Each row is a point on a tangle of strands that fork and nearly touch. The rows are in no order.
In the rows, zero is written as 128.
Two points are linked if the straight distance between their rows is under 130. Some points are linked to none.
z_708: [125 107 111  95 151 166  82 139  85 134 101 157 196 156  92 155 136  83
 151 125 144 138 162 117 201 148 154]
z_310: [133 133 129 172 135 136 154  94 144 133 125  96  85 127  96 114 101 153
 131 106  99 132 134 116 113 149 102]
z_935: [159 102 109  78 180 134 127 200 124 111 111 111 164 140 139 139 106  75
 122 139 150 120  60 176 170  54 168]
z_196: [ 79  99 122 118  86 137 100 166 105 120 110 192 169  98 137 196 118  88
 184 162 119 147 130 165 143 112 145]
z_838: [125 109 131 118 150  98  90  50 148 163 106 106 137 180  95 151 159 118
  95 151 116 178 160 101 113 139  82]
z_98: [144 169 109 101 114 125 121  53 129 148 121  77 145 183 126 137 130 126
  98  82 133 115 121 129 142  91  78]
z_423: [128 164 109 136 131 113 115  40 161 161 129  82 137 158 133 109 146 157
  86  98 128 111 135 110 114 119  82]
z_672: [132 164 117 155 133 100 131  70 176 162 152 103 128 115 159 104 125 180
  77  97 100  95 150 112  86 149  85]
z_385: [ 72 169 101 170 184 120 182 101 196 131 133 102 122 136 132 105 125 175
  83  91 135  95 136 107 136 156 147]
z_781: [184 125 147 120 114 134 155 154 118 137 153 144  89 106 145  85 104 132
 141 142 141 122 104 124 109 146 144]
z_600: [ 87 169 122 120 127 150 133 175 112 134  84 168 129 136 116 141 121 121
  94 141 184 138 138 123 171 138 123]
z_231: [117 137 120 198 156 121 215 174 156  90 158 119  78  99 109  81 115 157
  83 102 116  98 108 122 157 182 185]
z_703: [106 130 142 109  89  99  82  98  86 155 123 171 149 136 139 145 183 138
 168 133 130 137 206 111 128 174 122]
z_974: [115 144 176 106  94 139 140 194 170  98 137 152  75 101 132 160 134 144
 108 138 150 117  99 123 116  95 148]
z_529: [137 159 102 154 176 148 189 102 156 122 143  66 109 131 152  91  65 149
 122  70  83  93  74 146 157 132 149]
z_596: [138  68 145 134 116 128 117 203 129 119 129 150 135 126 136 125 116  88
 157 171 142 141 100 129 109  93 146]
z_378: [161  93 135 143  62  88  84 132  69 104 162 187 105  77 102 147 148 118
 156 138  92 127 130 136  95 190 148]
z_998: [104 113 140 124 144 149 135 114 142 137  97  99 147 175 126 145 117 114
 135 139 155 141 135 119 134  88 114]
z_127: [122  83 147 152 170 120 155 161 125  93 116  83 102 111  64 108 131 132
 113 127 141 114  61 110 145 128 179]
z_116: [156 106 109  91 113 126 123 156  87 137 138 150 140 105 128 146 113  73
 103 145 156 108  64 131 162 122 159]
z_507: [166 114 171 145 128 136  96 148 175 119 127 140  81 128 132 118 128 140
 160 134 117 176 143 116  90 125 100]
z_417: [118  68 137 120 144 132  45 141 139  99 115 156 160  85 155 161 166 112
 167 155 128 136 149 127  96 135 148]
z_992: [164 144 151 152 139  97  93  98 117 119 154 149 107 118 121 133 174 183
 105 117  84 105 205 134  76 220 113]
z_169: [142 111 117 157 130 137 105  89 118 149 121 131 134 114  97 133 125 127
 123 119 117 126 152 123 124 160 116]
z_426: [ 96 171 141 140  64 118 122 153 126 140 128 198 110 113 133 130 155 134
 127 150 161 135 163 104 107 163 120]
z_874: [150 122  97 136 169 141 171 185  66 100 123 150 116  74  96 114  75 114
 144 158 122 103 128 136 142 185 171]
z_760: [106 103 131 105 125 118  55 118 168 120 116 147 160 111 173 179 178 143
 143 163 130 143 166 123  87 108 119]
z_450: [159 153 100  86 132 149 127 133 121 135 150 140 152  83 187  87 122 148
 142 121 161 117 132 127 125  81 110]
z_308: [ 97 126 110 167 162 117 123  78 114  85 102  89 137 161  43 162 130 105
  87  96 128 104 128 114 152 138 120]
z_393: [173 108 148 139 118 128 152  99  90 137 158  68 106 143 113  89  89 121
  95 103 114  83  86 122 132 138 137]
z_170: [171 140  73 160 159 115 195 168  93 118 155 125  95  77 121  89  74 108
 126 142  98 100  93 132 112 190 158]
z_806: [ 95 125 122  99 112 150 114 173  94 127  93 165 167  94 158 152 104 105
 189 154 139 119 121 165 142  97 161]
z_408: [148 150 105 145 130 122 123  70  92 176 137 133 151 143 140 120 120 141
 128  95  78 123 197 144 118 193  94]
z_82: [100 110 127 117 187 144 118 211 148 103  93  88 171 169  97 147 125  84
 114 122 157 116  61 169 177  41 176]
z_635: [ 78 163 103 164 143  96 155  44 122 121  97  90 118 166  68 176 121 133
 105 112 114 117 136 116 117 148 103]
z_842: [173 144 106 100 173 153 139 171 127 132 131 117 144 112 164  71  91 127
 150 124 165 141  88 135 146  61 132]
z_769: [119 111 121 174 171 129 145 118 107  90 120  80 113 123  49 128 115 131
  94 103 128  85  98 116 148 155 154]
z_966: [136 180 133 136 123  90  91  89 145 150 139 160 113 115 152 138 187 174
 106 127 114 133 206 128  78 184  99]
z_926: [ 77 119 148 145 155 144 158 214 114  97  69 102 138 160  77 142 114 107
 120 139 167 123  67 165 156  72 173]
z_723: [103  86 129  82 108 136  82 119  65 153 133 156 172  98 158 134 141 124
 187 118 121 140 174 129 165 159 152]
z_595: [ 99 131  85 101 128 151  79 103  73 149 103 169 192 141 122 141 122  95
 170 107 141 134 172 126 175 175 149]
z_713: [104 152 137  97 138 119  92  83 148 126 119 130 136 101 168 155 165 167
 136 151 130 147 180 111  84 127  98]
z_719: [ 94 155 154 129  83 123 128 128 100 134 126 165 127 138 127 152 162 142
 159 161 140 155 215 112 109 167 115]
z_711: [179 112 161 105 111 155 115 139 181 127 153 121  98 125 170  93 127 140
 139 112 129 165 124 132  96  69  93]
z_552: [153 114 147 135 102 131 165 165 127 133 128 130 113 122 127  74  95  95
 159 159 159 144  73 116 100  97 127]
z_424: [123 114 147 106  57  93  68  78  97 173 137 154 177 151 155 160 194 129
 152 131 109 150 176 142 130 135 104]
z_226: [170 134  95  75 137 127 159 171 103 121 137 116 125 127 118 134  89  76
 107 127 158 103  35 147 161 101 153]
z_229: [173 131 107 105  80 131 111  79 119 152 146 125 131 105 152 100  97 111
 117 110  89 123  74 143  88 103  91]
z_386: [134 139 139 173 150 132 192 105 165 127 150  75  70 115 133  75  86 175
 128  88  74 115 104 129 117 141 133]
z_274: [ 97 135 143 156 167 134 170 198 156  89 116 123  74  88  95 110 125 167
 118 128 135 117  98 123 128 148 183]
z_300: [138 119 161 167 163 132 128 110 191 115 107 101  73 139  93 124 124 154
 147 123  83 187 136 106 101 135 106]
z_853: [115 127 159  88 135 110 118  85 198 146 125  97 123 167 156 153 190 149
  84 140 156 171 141 100 127  79  88]
z_105: [108 145 168 165 131 106 142 131 161 110 148 114  86 131 122 103 166 177
 101 124 157 121 153  86  93 165 132]
z_175: [145  83 158 113  94 116 114 108 177 143 144  94 159 185 161 141 189 120
  99 152 140 148 134 118 123  56  76]
z_491: [132  95  91 115  91 118 116 147  46 134 126 174 145 112 107 151  91  60
 176 143 115 132  84 136 163 146 160]
z_673: [ 76 141 140 140 112 106 123 116 104 135 103 161 133 164 103 170 169 113
 125 192 153 185 189  97 124 153  94]
z_374: [113 175 101 144 127 145 190 157 110 130 140 142 132 117 142  97  83 120
 128 116 139  86 155 136 141 162 146]
z_736: [153 142 114 106 171 153 130 116 148 119 123  66 136 188 127 138 100 106
 135  66 131 136  92 166 174  45 117]
z_706: [115  98 157 122  52 110  92 160 101 106 141 191 130 105 121 194 153 101
 163 159 108 132 144 139 115 141 143]
z_8: [191  98 108 105  98 136  62  83 127 150 143 111 169 121 164  97 142 127
 127 113 119 131 112 135 118  75  84]
z_218: [145 190 107 125 165 149 169 109 148 131 132  87 110 149 121 121  62 126
 134  69 107 116  93 154 154 105 131]
z_786: [183  98 121  93 100 134 134  84 107 123 151  79 118 106 151  87  91 132
 115 131 102  91  64 146  88  90 117]
z_990: [ 85 107 183 148 129 136 144 176 180  96 102 117 102 125  95 161 154 129
 126 153 146 146  95 123 120  89 147]
z_544: [ 87 180 101 169 144 142 180 148 105 129  99 160 130 162 111 118 114 125
 121 139 157 132 174 105 156 175 121]
z_534: [119 196 106 108 152 152 185 173 148 123 130 114 123 111 155  80  99 154
 108 107 170 100  85 147 161  71 132]
z_694: [128 113 100 140 108 126 152 144  53 109 121 146 135 114  82 142  70  85
 180 137 121 120 117 144 138 148 155]
z_971: [ 99 158 151 133  99 141 126 199 128 120 107 183  99 119 110 142 141 137
  88 144 152 126 125 115 132 139 141]
z_606: [157 110 111 176 158 109 184 158 123  88 182 134  77  87  99  88  96 132
  80 124  92  92 102 111 128 196 157]
z_238: [128  83 145 133 106 140 112 138 123 137 127 139 156 154 150 128 129  89
 186 158 131 151 141 131 102  92 106]
z_831: [116 192  83 141 154 124 159  71 108 157 131 117 153 168 131 133 108 130
  93  97 110 115 191 130 145 174 106]
z_859: [ 44 114 170 144 139 135 169 167 170  83  86  84 123 165  83 161 145 126
 109 154 153 136  82 132 154  71 165]
z_404: [143 115 132  90 169 159 137 123 161 117 108  86 149 160 139 145 123 117
 121 112 140 140 115 140 158  62 120]
z_916: [146 156 113 131 139 142 147 110 165 144 157 134 124  95 191  73 118 174
 105 116 142 100 146 123 108 117  99]
z_114: [104 115 128 147 125  85 112  83 118 154 107 132 147 182  89 167 177  87
 118 178 117 196 172  96 127 138  95]
z_276: [ 97 137 191 111 126 117 143  96 218 126 145  90  77 153 142 139 184 178
 121 132 119 158 124 108 104  92 110]
z_973: [ 74 186 114 143 165 144 188 131 172 131 115  97 109 148 139 109 143 181
  98  90 156 107 103 125 164 109 140]
z_57: [162  55 148 107 106 117  26 134 119 133 155 163 154 100 157 152 180 113
 172 127 102 146 150 137 114 144 155]
z_629: [132 138  88  67 128 155 124 158  85 133 132 160 155  71 194 107 100 140
 177 144 135 112 127 156 143 116 145]
z_613: [170 114 132 148 107 110  81 115 109 139 148 190 113 101  97 121 153 145
 129 109  94 128 163 124 112 204 139]
z_223: [151 144 124 120  90 131 155 144  95 145 171 161 109  98 167  89  94 133
 163 138 124 103 139 137 106 177 144]
z_427: [182  77 132 114  98 125  35  88 123 139 138 132 150 105 182 113 150 148
 147 126  95 138 134 136 103 125  92]
z_394: [137  93 150  97  68 112 105  90 144 159 146 134 168 193 155 172 170 111
 119 156 109 167 169 142 118  79  73]

Follow the links from the first point to the second, and from the first to the third. Name the last point that the two ways share.
z_708 / z_781 / z_859 => z_971
z_595 / z_404 / z_226 => z_971
z_629 / z_507 / z_781 => z_310
z_8 / z_916 / z_238 => z_613
z_276 / z_838 / z_935 => z_719
z_973 / z_310 / z_8 => z_613
z_218 / z_708 / z_114 => z_719

A fork is a point with three links. Follow the links from the first point to the second and name the forks in between, in order.
z_116 / z_374 => z_971
z_8 / z_629 => z_613
z_276 / z_990 => z_703 > z_719 > z_971
z_408 / z_427 => z_169 > z_613
z_114 / z_491 => z_719 > z_971

A fork is a point with three links, a tip a point with one. Leave the first point through the second and follow the links. Name the first fork or tip that comes.
z_998 / z_238 => z_971
z_992 / z_966 => z_393
z_170 / z_606 => z_635
z_600 / z_544 => z_310
z_229 / z_8 => z_613
